Points on a hilly landscape, in no order, each with its height.
From any point a ball rolls to the lowest of the 2 points nearest to it. It stops when none of these is lower. Distance is the straight distance between rows; heights are no part of it.
Musek: [120 129  89 121 123 134 148 127 162 165 133 126 159 130  84 105 103 101
 149  58 179 125  44 155 124 153]  (h 674)
poze: [121  95 113 129 153 101 109 164 116 164 152 138  82  99 119 124 148 120
 120 143  70 137 174 161 143 116]  (h 456)
sigi: [138 125 145 150  91 139 125 126 105 108  93  82 163 160 144 160 126 119
 150  57 218 139  47  95 147 177]  (h 243)
gizu: [102 109 110 150 137  98 107 169 121 170  85 128 150  59  77  83 176 152
 142 122  56  88 123 127 118 133]  (h 777)
vamim: [120 113 172 111 108 151 108 155 147 208 140 136 127 133 181 120 106 110
 141 103  48 130 147 111 120 121]  (h 220)
Vuvun: [160  89 117 122 121 144 183 153 168 149  91 124 216 111  98 139 148 137
 126  97 128  89  75 128 109  77]  (h 440)
nimi: [103 101 125  96  99 116 151 186  86  66 156 100 130  97 143 142 119 172
 150 206 179 127 161  71 166  87]  (h 306)
rup: [112 128 145 140 157 122  89 114 109  90 101 118 109 109 136  98 155 125
  84 187 133 128 116 104 143 124]  (h 515)
Fiku: [145  83  93 129 116 120 152 137 130 153 140 114 149  64 110 115 108 126
 146  90  60 107  79 150  96 134]  (h 655)
rak: [103 177 133  93 196 124 108  63  61 100 139 137 107 139 173 113 145 122
 119 176 109 107 154 141 147 155]  (h 607)
lup: [125 116 139 167 129 101 128  93 110  84 107 117 163 134 135 133 138 135
 117 126 152 135 124 179 119 144]  (h 714)
tiv: [157  67  83  74 111 115 174 132  66 132 161 116 167 128 140 152 106 103
 136 122  88 113 127 177 132  71]  (h 495)
nofiz: [125  67  77 181 143  95 100 137 133 148 136 128  82 118 107 109 129 127
  94 146 110 162 175 159 150 139]  (h 447)
nomu: [139 128 137 143 119 110 128 119 116  73 118 120 150 160 136 123 120 147
  86 182 170 160 187 168 115 132]  (h 710)
bivo: [101  80  92 156 124 140 103 136 136 131  91 170  67 122 131 145 128 108
 158 104  79 151 120 166 130 138]  (h 260)
Pubi: [108 115 186 158 146 171  91 131 148 147 103 135 111 130 150 149 191 136
 153  96 114 118 115 131 145 150]  (h 541)
siv: [223 136 152 146 136 111 141  87 129  76 129 100 137 125 115 177 114 123
  78 131  85 134 113 100  82 110]  (h 742)
numoz: [133 112 132 147  93 174 103 144 128 152 117 150  85 171 107 163 123 126
 136 101 118 122 114  96 140  93]  (h 373)
Tazam: [126 138 100 108 161  77 163 149 182 135  91 183 127 113 115 112 154 103
 115 137 123 161 173 178 122 112]  (h 259)
laz: [ 72 140  84  75 118 113 148 169 123 142 162 146 118  91 126  84 110 110
 159 162  91  94 142 111 152  79]  (h 394)
Fub: [132 140 109  66  88 140 130 161  90 192 160 168  84 167  88 128 140 101
 176  79 125 126 137 145 137 105]  (h 587)
gigu: [ 94 131 135  91 163 148 114 137 116  72 132 175  70 118  99 138 123 106
 139 185 125 119 125 161 129  41]  (h 221)
vig: [173 176  98 147 126  93 146  95 140 126 129 125 172 183  87 112 116 143
  77 142 180 137 165 134 109 135]  (h 715)
movo: [114 130 113 120 105 175 121 133 154 122  82 145  84 148 170 153 112 103
 159  98 159 144  76  92 158 157]  (h 404)
Falev: [103 123 139 165 107 109 168 139 177 143 128 155 129 146 134 151 141 149
 171  98 138 148 196 166 117 140]  (h 451)
nuvo: [123 118 121  99  87 161 131 182  77  79 175 132  93 105 109 142  96 152
 158 137 202 160 146 152 146 121]  (h 556)
Nep: [100 167 139 138 107 152 126  98 108 141  91 129 151 172 158 141 131 110
 177  66 141  93  63  87 133 152]  (h 273)
pupad: [104 158 129 126 168 136 169 113 163 166 104 118 165 113 178 124 182 132
 143 135 149  95 133 113 161 192]  (h 498)
gogof: [109 130 173 128  98 180  94 143  94 134 171  91 142 130 178 124 105 149
 131 154 105  98 134  86 145 109]  (h 285)
geso: [ 83 121 155 124 107 173  99 171 107 115 165 140  76 139 103 133 128 145
 154 154 172 131 151 132 151  86]  (h 568)
vul: [112 111 157 137 145  79 119 127  96 134 138 111 105 118 162 114 165  95
 119 129 157 175 157 169 144 164]  (h 493)
Mese: [154 183 127 131 160 149 120  90 150 103 172 111 157 112  54  99 137 185
 109 141 122  86 130 140  87 153]  (h 653)
liti: [142  84 111  96 131  98 165 127 149 130 116 104 184 110 163 120 101  71
 121  99 147 134  38 134 131 103]  (h 545)
gunok: [108 139 149 147 132 133 139  94 130 135 109  98 175 165 168 139 142 114
 150  84 198 126  79 137 150 179]  (h 258)
zusul: [101 151 107 152 134  62 124 104 103 133 128 156  92 141  97 103 154 110
 144 130 142 141 143 121 133 130]  (h 479)
fomo: [152 194 112 154 151  95 108  64 119 118  77 141 140 190  95 107 145 130
  63 144 163 137 144 107 113 159]  (h 724)
dizo: [157 152 149 115 185 138  90 103 129 150 107 140 134 162 159 131 146 106
  72 163  92 125 129 114 139 109]  (h 218)
busud: [127 145 101 185 111  97 126  86 150 109 106 100 145 164 117 108 103 124
 102 122 197 149  96 102 121 158]  (h 696)
Kor: [122 143 117 178 115 145 123  97 139 104 101 161 129 138  47 130 125 161
 151  82 108  92 123 144  81 106]  (h 732)
Zive: [173 110 125 163  87  70 153 137 168 112 144 127  94 126 105 142  82 113
 102 118 147 194 140  98  98 109]  (h 407)
Fomif: [121 150 117 146 122 167 121  95 147  95 110 170 121 180 107 147  92 123
 140  97 140 126 126 156 107 116]  (h 726)
bek: [191 119 112  99 113 140 122 159  73  98 122 142  97 118 108 161 110 122
  90 155 122 153 156 156 127  94]  (h 472)
kadas: [ 95 126 161 126 171 104 129 111 126 119 170  62 151 108 163  99 184 151
 107 209 117  89 165  99 154 124]  (h 205)
rukuz: [185  74 140 136 122 126 146 130  99  95 128 113 123 129 104 197 159 122
 130 105 146 140  93 144 133  92]  (h 480)
vezoz: [108  71 173 134  82 141 130 164 146 179 155 114 136 135 174 139 106 108
 171  69 105 144 129 141 125 117]  (h 236)
gadug: [130  93 218 132 156 173  72 140 135 113 125 114  79 110 166 169 151 120
 107 154 109 153 132 147 126 121]  (h 534)
roza: [161 132 114 119  86  90 128 148 135 145 143 127 116 116 111  98  65  84
 107 108 123 164  98  92 105 109]  (h 375)
luri: [106  91 130 148 100 111 129 145 127 127 102 136 133 122 163 126  92 110
 126 146  79 135 146 121 113  88]  (h 190)
gotu: [129 159 149 144 156 119  90  83 140  66 170 138  97 149  63 105  82 130
 109 134 127 139 128 152  74  92]  (h 560)
vapib: [106 115 113 165 182 122 107 101 135  92 105 123 142 108  70  92 189 168
 100 161 158 108 141 174 128 156]  (h 745)
zer: [116 181 113 148 135 116 147  75 133 172  97 137 175 170 144 121 121 120
 139  99 116  92 107 103 121 161]  (h 295)
sug: [105  97 148 155 140 138 111 112 185  54 155 120  78 122 126 136  80 120
 117 152 166 168 101 138 117 105]  (h 510)
nobi: [144 119 147 138  56 140 125 168 117 117 126  99 139 132 133 153 116 168
 148 111 195 141  91  29 151 145]  (h 566)
fima: [ 88 155 123 107 184 141  95 113 114 174 151 100 168  94 173  46 112 136
  95 160 116  97 110 128 143 195]  (h 611)
Dofu: [ 70 107 158 157 187 107  85 108 140 121 151  75 153 106 142  66 166 178
 100 198  89 100 179 132 130 163]  (h 246)
kogob: [134 117 170 145  62 191 116 148 114 145 108 153 123 187 109 163  87 152
 152  80 108 115 144  90  99  67]  (h 354)
lere: [215 163 135 160 162 120 112  55 133  87 119 112 110 185 108 180 127 116
  66 116 117 135 124 112  98 139]  (h 735)
Peke: [104  96 106 141 121 103 153 147 156 156 132 126 145  89 102 106 141 117
 156  91 137 121  91 151 128 132]  (h 664)
ziso: [178 114 118  84  85 156 144 194 109 155 104 143  88 140 147 197 132 139
 114 152 141 159 161  72 167 101]  (h 558)
mimem: [140 148  53  99 123 116 159  87  99 109 110 150 112 136 139 137  79  84
 135 121 102 117  71  95 127 116]  (h 553)
Sofi: [151 147 147  65 116 137 147 134  40 111 169 117  87 130 171 164 141 107
 158 120 171 153 147 152 162 159]  (h 598)
dusi: [134 171 118 108 149 190 136 119 148 113 123 157  99 125 177 152 131 151
 139 137 132 132 188 152 146 201]  (h 433)
bunof: [ 51 162 118 117 121 132 102 157 121 130 169 126 108  89 144  44 101 140
 140 178 144 118 157  98 153 150]  (h 466)
pase: [144 116 152 138 125 132 147 154 155 131 120 135 169 116 148 145 154 161
 135 131 120 138 191 186 115 133]  (h 445)
sano: [ 53 160 105 104 161  78 136 121 132 147 180 139 112 107 118  59 116 112
 158 153 123 113 148 127 136 122]  (h 437)
Vena: [134 151  73 102 141 121  85 128  85 120  85 165 123  84 136  69  79 117
  95 146  69 140 127 159 101 164]  (h 580)
dipi: [ 76 116  87 156 113  73 152 150 124 146 139 125  85 126 123 107 151 123
 154 148 175 138 172 104 173 135]  (h 459)
turun: [120  83 118 144 108  74 143 195 103 133  76 106 138 102 129 138 189 130
 121 178 133 134 181  92 172  86]  (h 94)
biz: [ 96 159 138 133 158 170 115  73 120  91 136  91 127 111 179 133 137 140
 137 171 117  78  78  73 152 155]  (h 620)
litet: [123  98 106 146 199 179  63 108 140 178 111 121 137 133  93 106 166 127
  93 103 124  99  57 153 154 164]  (h 704)
fabeb: [131 120 127 108  90 127 184 146 109 141 136 131 186 138 137 150 118 157
 150 131 112  90 161 101 132  66]  (h 525)
lelo: [165 176 128 159 149 140  94  66 136 107 168 106 136 156  95 112 110 176
  87 126 109 119 167 155  83 188]  (h 636)
Fil: [129 109 121 122  65 166 116 156 120 129  49 161  74 176 142 172 105 106
 159  88 129 145  86  74 137 116]  (h 391)
Sedev: [ 80  85 151 187  91 112 138 134 127 130 111 135 159 147 131 146 148 140
 179  87 138 120 147 179 115 119]  (h 458)
zemar: [125 109 177 175 147 142 113 103 197 102 167  63 174  96 106 105 126 160
 112 130 142 105  66 117 102 148]  (h 684)
nege: [132 162 221 153 145 104  63 116 166 147 147 120 134 159 122  87 119 138
  87 140 113 160 141 103  78 137]  (h 265)
Vonud: [142  66 123  82 125 128 123 160  79 140 135 108 157 112 162 121 136  91
 115 132 121 131 105 177 148 105]  (h 485)
Bani: [155 165 147  94 176 113 116 103 147 148 168 142 126 101  96 100 120  91
 125  83  93 131  71 143  94 133]  (h 303)
Pasub: [136  92  95 174 105 100 122 142 139 116 143 109  99 105 101 118 111 139
 104 150 154 157 137 120 136 139]  (h 434)
kamom: [142 114 126 153  71 167 107 150 110 120  58 132 151 177 114 157 130 138
 127  84 201 137  82  91 147 125]  (h 222)
sugeb: [117 130 107 162 133  92 135 141 121 132  89 113 148  70 103 101 182 161
 123 171  88  92 140  90 131 142]  (h 772)
besi: [126  96 139  87 117 122 159 146 173 158 128 137 143 146 163 139 105  67
 142  88 156 162  80 136 130  91]  (h 535)
zinu: [151 194 147 109 163 170 154 109 149 136 136 123 180 109 129 127 137 148
 140  83 142 112 113 190 107 218]  (h 452)
buzas: [126 122 112 133 144 113 156 148 133  72 101 117 145  47  91 121 172 158
 137 168 116  89 103 109 123 110]  (h 762)
Tuk: [169 134 104 130 131 162 160 123 137 128 118 133 147 104 158 158 141 163
 132 108 119 138 180 182 124 208]  (h 439)
kada: [133 100  87  85  70 161 128 201  73 110 116 131 123 114 117 118 119 138
 142 127 201 152 123 142 170 135]  (h 548)
Gesaz: [ 89 110 153 113 127  85 133 166 112 122 146 136 104 142 136 131 117  97
 125 182 148 158 177 160 133  57]  (h 139)
fuf: [127 160 204 138  87 126 136 155 152 162 147 161 113 185 117 159 139 137
 152 124 131 142 200 109 107  78]  (h 317)
Zizol: [142 156 112  97  86 159 150 146 173 187 130 152 116 149  95 121 103 108
 153  62 137 113  76  74 131 109]  (h 343)
miv: [137 177 163 134 161 203 109  87 153 101 141 125 130 134 153 146 135 159
 137  98 116 117 148 171 119 206]  (h 441)
Leb: [104 137  80 142 136  99 175 107 165 200  99 123 191 118 148  97 103 119
 126 124  90  79  94  93 119 151]  (h 330)
fekor: [131 178 167 125 108 130 134  94 119  80 185  96 137 172 124 135 129 191
 125 198 126 106 196  91  94 109]  (h 744)
fafe: [129 180 143 103 169 142 125 121 147 142  96 160 124  90 129 113 176 118
 151  84 137 145 114 183 118 218]  (h 461)
bero: [150 166 131 151 102 110 125 106 120  96 172 107 124 170  74 121 136 169
 106 166 170 127 176 100 107 109]  (h 729)
zinet: [183 137 173 140 116 139 175 124 174 136 167 120 146 145 116 193 159 170
 141  96 142 128 178 124 116 134]  (h 774)
lema: [159 146 127 166  97 103 115 103 108  77 100 120 146 202 110 140 109 137
  87 127 208 166 147 133 112 138]  (h 705)
tarid: [152 153 113 133 118 118 155  97 133  29 131 139  95 138 118 172  93 146
 138 135 177 163 152 139  98 149]  (h 595)
Lote: [148  92 137 164 119 128 114  94  86 114 115 113 148 146 148 158 127 118
 140  84  96 133 111 173 112 144]  (h 716)
Zafi: [ 83 114 165 171  80 157 115 122  99  91 101 132 140 167 170 158 104 147
 168 121 129 122 157 139 118 124]  (h 463)
naze: [107 104 164 138  85 149 127 147 137 163 167  99 152 156 189 129  91 123
 145 117 143 131 130  94 153 126]  (h 257)
sobeb: [114 167  62 131 171 106 129  96 143 154 125 141 125 110 116  88 119 149
  95 184  86  94 142  83 135 147]  (h 418)
Seva: [156 122 151  99 162 146  92 156 173 178 101 159 130 145 142 117 116  95
  63 153 105 158 141 136 132  93]  (h 192)
mav: [111 155  97  81 150 143 137  88 144 125 134 139 113 116 170 112  66  70
 144 110  75 113  57 100 117 131]  (h 537)
vupi: [111  88 126 124 146 129 122 138 100 152 134 102 182  96 168 104 142 118
 120 131 117 121 133 203 151 157]  (h 481)
Kape: [108  89 152 136 162 131 126 125 121  66 163 112 109 126 119 157 142 150
 111 211 114 117 189 175 123  72]  (h 160)
Bifi: [ 56 113 147 139 131  79 113 134 110 120 113 148 150 139 166  91 118 103
 138 158 112 132 160 167 127  83]  (h 164)
nuz: [176 128  77  91 133 151 151 103 102 173 170 138 145 158 116 147  93 116
 114 120  58  93 140 134 128  82]  (h 497)
zin: [126  92  85 131  84 117 141 148 113 111  79 145 153 143  98 134 122 116
 131 107 179 137  80 128 142  95]  (h 186)
ruv: [157 106 106 112 116  94 172  96 136 173 117 124 154 186 160 164 128  70
 132  82 135 141  85 110 139  97]  (h 524)
putu: [ 91 120 126 153 164  63 139  92 142  98 151 103 108 114 151  90 141 114
 114 168 163 162 167 148 134 164]  (h 501)
Nika: [ 99  86  69 140 131 133 134 126 123 112 142 110 136  60 114 102  95 136
 142 140  70  87  83 126 128 113]  (h 646)
Sodan: [172 145 119 127  65 102 152 163 105 132  57 145 144 121 130 151 154 145
 138 102 140 150 144 110 119 157]  (h 789)
Naf: [125  57  80 137 109 100 135 172  94 139  93 113 141 130 105 130 166 114
 117 144 162 127 114 125 178  71]  (h 141)
nad: [155 107 150 171  89 158 121 105  96  80 112 117 169 151 123 165  80 149
 141  58  99 114 117 154  73 118]  (h 718)
Fene: [104 136 141 136 137  92 135 110  89 173 128 130 109 141 144 124 193 100
 168  84 156 143 132 154 160 183]  (h 488)
bok: [175 124 141  84  85 164 165 172 110 144 130 123 168 152 159 192 119 167
 128 156 134 116 164  53 147  84]  (h 544)
fum: [ 71  60 115 136 115 140 122 154 142 151 143 132 108 124 162 128 117 110
 171 102 107 138 132 172 157 110]  (h 249)
rigi: [143  94 114  43 152 128 121 157  82 169 147 142 116 120 126 121 176  78
 133 121  90 119 115 196 151 100]  (h 492)
norer: [105  98 157 117  88 102 138 169 100  93 162  93 134 115 157 131 105 131
 144 162 186 157 120  91 146  94]  (h 266)
ralit: [102  88 155 124 175 143  90 138 134  96 108 128  74 101 170 137 132  90
  95 191 123 150 107 132 154  95]  (h 526)
lav: [174 178 229 135 133 143  96 115 159 117 139 115 133 172 151 158 100 121
  83 130 102 151 158 115  77 125]  (h 227)
noso: [148 138 179 111 106 113 132 174 128 186 145 155 116 134  94 146 157 134
 126 141  83 124 201 110 114  58]  (h 291)
rov: [ 97 153 153 117 208 107  78  93 161 128 163 167 101 119  81  78 112 121
 135 103  89 123  73 131  91 104]  (h 279)
debep: [180 137  98 112 106 138 146 108  87  59 166 126  84 148 122 190  56 122
 139  94 152 161 135 147 113 150]  (h 601)
vuv: [102 144 174 156 142 125 102  78 176  35 163 112  78 168  95 133 107 140
 121 171 157 149 124 119  79  95]  (h 536)
tak: [ 93 158  75 130 128  90 166 124 150 121  92 191 125 123 123 120 115 127
 152 143 106 130 189 153 112 119]  (h 280)
dut: [152 134 123 114 103 136 146 167 176 183  94 156 167 134  76 107 141 121
 121  96 124 104  98 102 117  75]  (h 401)
nevur: [152  88 150 128 133 130 180 149 176 123 125 128 186 104 109 161 168 152
 143  99 135 116 129 162 112  94]  (h 454)
sevup: [190 148 116  99 119 114 119 123 131 149 133 133 125 110  79 107  87  85
 110  75  79 127  52 107  84 122]  (h 334)
dig: [118 145 180 130 112 144 159 110 158  45 152 137 105 142 145 179 102 156
 177 122 153 152 166 150  85 125]  (h 588)
Kulo: [148 111 123 121 129  99 128 140 129 131 132  77 164  91 148  92 114  96
  87 142 173 144  59 106 147 136]  (h 562)
lila: [ 72 115  85 114 138  85 175 146 132 173 143 109 114  98 175 105 154  98
 155 137 155 126 145 114 191 159]  (h 478)
ved: [149 120 141 166  65 124 133 172 123 150  91 143 135 128 104 146 171 171
 140 113 119 123 171  93 129 127]  (h 785)
Mudom: [140  48 141 110  86 103 140 238 107 145 113 101 120 100 136 166 154 128
 132 154 123 153 173 116 158  71]  (h 53)
kopal: [122 139 154 153 156 136 110 116 161 123 148 110 164 102 113  95 135 161
 109 146 100  98 125 131 102 142]  (h 670)
gamu: [138 137  86 123 139 116 127 148 168 167  55 181 138 116 104  96 135 114
 107 103 120 150 136 170 114 150]  (h 238)
tob: [ 88 111 139 105 135 102 123 161 122 170  58 148 154 108 158  94 193  91
 150  99 121 139 119 195 138 171]  (h 471)
magu: [106 169 101 150 190  77 138  64 170 102 125 122 127 114  94  81 156 163
 101 193 110 101 140 102  98 152]  (h 374)
delev: [178 127 146 128  93 159 122 168 120 180 154 127 125 122 114 147 147 152
 132  94 108 137 161 128 127 141]  (h 781)
bada: [149 127  90 104  93  94 164 162 160 132 101 140 128 119 105 127 123 108
 131 109 200 166  80  88 147 111]  (h 234)
Muvid: [171  65 157 138 106 122  92 158 105 120 119 102  90 121 105 154 142  92
  98 123 147 169  74 124 136  86]  (h 484)
feni: [190 185 133 130 160 123 104  78 105  91  85 122 110 172 133 143 139  99
  59 122 176 159 127 120 128 176]  (h 730)
tuso: [214 106 144 134 136 137 164 111 160  69 120 101 142 125 129 209 124 151
  94 132 140 134  94  71 118 105]  (h 749)
zatid: [102 167 144 152 170 137 104 132 131 187  87 115 152  93 110  68 182 159
 116 118 148 107 103 107 132 226]  (h 555)
Nas: [143 144  78 145 126 108 149  94 142 143 124 103 171 162 100 112  74  93
 108  83 204 138  60 133 124 160]  (h 685)
fesu: [167 126 134 128 137 133 178 111 188  97 123 126 142  99 115 172 130 129
 147  92 149 122  66  93 114 122]  (h 757)
zivu: [109 152 130 112 164 126 125  77  72 111 125 118 127 120 188 135 156 116
 130 177  82  87 111  96 154 119]  (h 612)
sube: [ 86 140 159 142 140 112 123  93 131  62 146 150 105 130 146 133  92 116
 162 140 116 144 145 183  91 115]  (h 582)
susiz: [179  87 164 138 119 128 103 144  75 109 117 131  73 111  99 184 174 119
 131 111  95 157 136 177 116 108]  (h 470)
minu: [135 133 151 156 152 142  92 132 118 167 116 120 118  97 125 120 188 145
 122 107  97 124 129 136 138 199]  (h 547)
bim: [110 149 101 117 159  96 126 138 101 183  68 160 136  86 104  85 191 119
 151  85 113 124 111 187 116 213]  (h 467)
Pasa: [129 141 206 162  90 157 101 140 116 134 105 148  97 190 114 178 124 153
 125 146 115 128 177  98 104  63]  (h 335)
lado: [149 133 141 119 120 151 105 152 107  75 105 128 108  92 119 124 122 128
 110 161 144 138  88 105 132 111]  (h 500)
zasob: [162 171  90 106 151 139 149 106 163 145 171 139  85 142 110 142 101 106
 121 106 150 143 121 117 145 151]  (h 617)
big: [112 111 146  92 119 136 142 180 151 180 164 153 137 112 112 109 127 115
 148 110  83 110 159 143 118  63]  (h 255)
rog: [ 96 126 103 201 123 132 112 110 134  96 101 130 154 125  50 100 152 195
 139 132 132  87 137 156 101 146]  (h 739)
bitur: [103 134  93  71  98 123 170 184  77 105 146 135 130  91 129 127 117 142
 163 172 133 106 168 113 154  83]  (h 348)
zuzi: [204 168 163 128 142 126 167 108 196 111 157 109 128 108 104 166 148 150
 121  96 148 145 117 106  99 163]  (h 766)
kom: [132  79 151 122 105  90 160 178 118 115 158 117  97 101 115 155 131 128
 140 156 124 148 172 121 131  60]  (h 99)
Zif: [ 87  83 131 158 116 141 114 145 103 151 141 120 155 162 113 128 162 141
 131 146 135  91 153 138 159  55]  (h 316)
Figu: [144 155 151 123 149 137  94  89  52 150 190 116 141 161 115 131 140 141
 123 131  82  88 148 139 127 114]  (h 345)
Bilub: [106 126 106  36 171 138 102 133  95 213 121 142 144 142 164  88 170  80
 135 117  86  98  98 165 170 133]  (h 499)
rugos: [180 159 147 111 129 171 107 124 107  77 144 127 112 130 121 150  88 136
  95 145 119 133 143 138 105 117]  (h 483)
goz: [123 108  92 138  73 102 161 157 180 163 131 149  97 141  95 133  94 109
 163  70 176 155  90  81 133 104]  (h 284)
desub: [ 98 153  96 130 150 207 110 119 172 112  98 153  85 132 166 127 106 130
 129 136 146 132 127 117 162 179]  (h 420)
ton: [ 89 194 148 113 135 132 152  89 145  86 184 124 116 147 126 115 151 178
 158 181 136  97 194 113 123 141]  (h 755)
nolo: [111 156 138 133 140 112 138 112 177 106 146 122  87 132 143 116 130 132
 117 158 196 162 152  99 138 160]  (h 518)
Lef: [116 116  99  83  86 150 145 180 108 125 135 128 117  96 173 125  92 126
 168 103 184 161 130 132 156 185]  (h 539)
bira: [102 160 135 136 168  98 100  62 113  57 141 140 131 144 126  93  96 130
 108 165 111 126 128 158  81 118]  (h 574)
rerop: [ 88 150  78 124 109 143 171 138 168 115  88 175 163 118 117 111  99 147
 151 137 117  92 147 130 118  93]  (h 315)
tedil: [101  91 153 178  73  67 125 139  93 129 136  90 113 141 159 135 129 111
 153 126 175 164 121  85 150 124]  (h 235)
Bozan: [168  87 111 175 108 123 145  99 121  86 154  97 133 135  81 176 116 149
 135  93 159 130  88 125 120 123]  (h 487)
nar: [102 140 134 113 142  95 108 133 118 162 135 103 128  83 158  64 126  87
 124 119 153 150  77 121 144 186]  (h 579)
rupi: [168 162  91 101 110 142 144 129 123 118 150 153  68 160 130 164  70 106
 120 118 154 180 157 130 133 137]  (h 608)
fiv: [114 139  92  56 177 135 126 122 139 201 109 149 157 107 166  90 135  93
 121 134  48  91  88 125 143 129]  (h 509)
konap: [121 190 131 101 125 142 124 107  64 123 157 131 105 142 161 126 133 130
 151 134 138 125 158 133 147 165]  (h 602)
piv: [118  92 125 176  76  64 126 131  85 136  85 114 136 154 168 139 131 116
 120 142 113 145 151  91 139 104]  (h 214)
fotup: [144 104 204 134 148 186 118 121 156 119 142 121 117 147 169 190 146 129
 142 109 110 134 131 154 131 123]  (h 538)
paru: [134 112 146 136 119 183 152 107 153  69 120 141 130 147 132 169  74 129
 162  61 128 127 106 154  84 100]  (h 721)
lan: [128  54 110  74 106 101 196 167  86 124 126 124 166 125 142 179 133 125
 163 132 117 118 146 129 142  44]  (h 507)
lil: [ 88 122 141 106 191 142  93 108 155 108 160 174  77 126 115 111 104  92
 126 148 105 131  97 155 123  75]  (h 251)
duk: [125 152 117 136 150 134 108 133  99  78  81 134 126  70  72  95 186 158
 116 155 152 104  97 137 129 158]  (h 752)
tosu: [ 84  95 167 143 134 141 119 150 145 178 161 126 162 140 129 116 133 139
 137 135  69  79 160 115 133  45]  (h 290)
Pulo: [160 156  65  71 116 145 110 118  74  99 105 156 108 115 113 107  73  94
 108 129  89 130  85 144 111 132]  (h 569)
vebag: [126 140  69 112 125 141 134 125 114 199 153 147 147 120 108  99  92 139
 127 123  35  80 139 122 112 117]  (h 477)
Mel: [152 159 221 100 127 146 107 143 139 172 146 142 142 146 172 142 119 122
 113 125  63 137 160 120  97 112]  (h 201)
lel: [106 168 157 123 186  85  94  82 122 149 157  91 133  98 160  48 114 113
  88 143 136 144  95 115 115 202]  (h 593)
bavo: [148 139 113  81  94 129 153 142  71 150 159 133  96 144 126 160 152 109
 185  75 156 138 125 143 154 146]  (h 594)
zat: [168 111 126 181  88  97 156 119 157 109 158  99 132 154  77 158 128 175
 123 115 192 141 123  63 123 116]  (h 514)
banak: [106 117 124 134 104 136 151 144 153  98 150 122  99 124 172 148 104 142
 171 122 202 172 150 119 149 183]  (h 533)
lib: [194 134  91 121  54 102 152 154 101 172 110 132 108 144 121 153 117 116
 130  73 140 175 140 108 133 177]  (h 792)
vol: [104 118 112 107 179 135 136 118 109  60 124 143 113  99 131 136 143 134
 127 206  93  90 149 157 140  65]  (h 189)
Vagel: [170 152 107 155  96 121 113 127 124 163 118 121  70 141 146 136 116 119
 105  97 151 186 154 100 142 217]  (h 795)
mub: [158 134 182 175  60 130 108 147 127  99 135  88 120 157 105 150 125 168
 122 126 174 149 129  57 118 135]  (h 546)
gepu: [138 110 142 182 155 176  78 104 158 124 114  93 161 124 103 115 148 149
  90 109 150 101  61 126 130 154]  (h 697)
rivo: [137 119  97 172 161 151  76  90 146 130  96 163  51 134 111 146 134 115
 119  92  93 156 104 140 125 178]  (h 270)
meti: [100 154  68 107 175 146 123 130 173 188 135 167 146 115  96  77 110 148
 117 143  71  77 126 106 131 113]  (h 450)
Rik: [111 119  86 127 142 183 133 109 119 129 153  92 143  72 157 122 110 149
 136 153  87  64  69  83 157 152]  (h 633)
fedif: [139 133  80 118  98 102 127 169 120 100  62 151 131  72 140  97  90 112
 105 152 109 159 125 132 109 144]  (h 589)
Bipo: [110 118 167 157 146 141  91 126 154  61 157 131 113 143  86 125 128 179
 112 179 122 140 193 193  77 102]  (h 191)
buziz: [159 190 145 115 168 141 165 120 188 182 135 103 179 101 128 116 174 153
 119 114 138  99 118 127 119 205]  (h 475)
puman: [177  88 114 117 120 118 119 166  79 146 128 136  94 103  87 154 172 128
 107 147  84 135 159 144 136  95]  (h 464)
garal: [163 124 113 125 144 171 106 140 177 151  79 171 113 149 107 141 133 122
  90 112 121 147 132 149 130 126]  (h 219)
Kek: [ 59  92 120 146 158 101 133 147 121 136  94 125 165  96 173 107 177 123
 157 134 110 109 160 194 148 162]  (h 476)
lufid: [127 140 111 119 158 175 124 111 135 140 172  68 164  84 172  92 110 156
  99 168 119  85 104 100 161 193]  (h 630)
Fivak: [ 91 128  55 129 100 143 169 110 151 155 106 153 158 123 141 107  66 125
 158 113  91  87 102 105 121 119]  (h 358)
Kuze: [ 55 162 139 109 180 103 145 122 153 164  92 145 164 122 153  79 184 105
 151 137 179 114 123 145 156 152]  (h 502)
zuzaf: [138 112  90 116 136 129 155  75  91 156 159 116 159 181 139 156 119 101
 134 106 117  95 110 135 148  97]  (h 513)
nudom: [ 84 165 113 122  94 151 107 146 116 112 115 146 128 136 144  86  85 140
 133 163 146 120 151 105 134 127]  (h 490)
zodoz: [ 94 162 162  91 128 138 110 146 110 153 150 170  89 154 116 123 145 108
 168 118 138 129 150 148 136 102]  (h 578)
zol: [130 111 136 108 140 132 127 140  90 151 184  83 150  97 156 122 142 136
 120 175  83  84 147 110 157 104]  (h 252)
reviv: [136 127 157 125 122 138  87 128  56 146 129 128 139 154 105 132 165 123
 123 131 111  93 119 126 139  75]  (h 332)
Lifu: [ 82 119 100  73 152 103 164 145 143 167 110 131 167 118 174  93 152  76
 152 130 149 121 113 155 165 120]  (h 491)
Nudat: [123 148 103  74 171 177 122 113 187 160 106 170 123 114 172 114  93  90
 116 130  67 112  80 109 134 135]  (h 523)
Mili: [ 82 139 138 144 204  79  85  83 153 103 156  80 112 105  89  43 168 184
  82 203 115 123 144 100 102 170]  (h 307)
zubib: [172 140 161 160 125 152 130 114 145 173 149 118 134 158 145 176 151 167
 124 102  90 126 184 127 125 167]  (h 778)
lupub: [149 153  93 164 145 127 105  80 144 146 154 129 107 160 107 115  86 136
 103 100 125 138 142 143 116 175]  (h 628)
Nel: [152  79 169 141 135 139 117 129 141  77 145 101  83 124 146 180  93 103
 106 145 147 172  93 113 122  85]  (h 496)

For each start below, name the point where the ball stops.
lufid | kadas
bunof | Mudom
poze | Kape
zemar | rukuz

Call two points neighbours if one is among the 2 nearest of the other. Go from one point of each pair to the other, from neighbour to neighbour, staying as low as possible. Name the highest point that can't be avoided.
kadas / Mel | gogof
Mudom / Seva | Fivak
Seva / Kape | rup
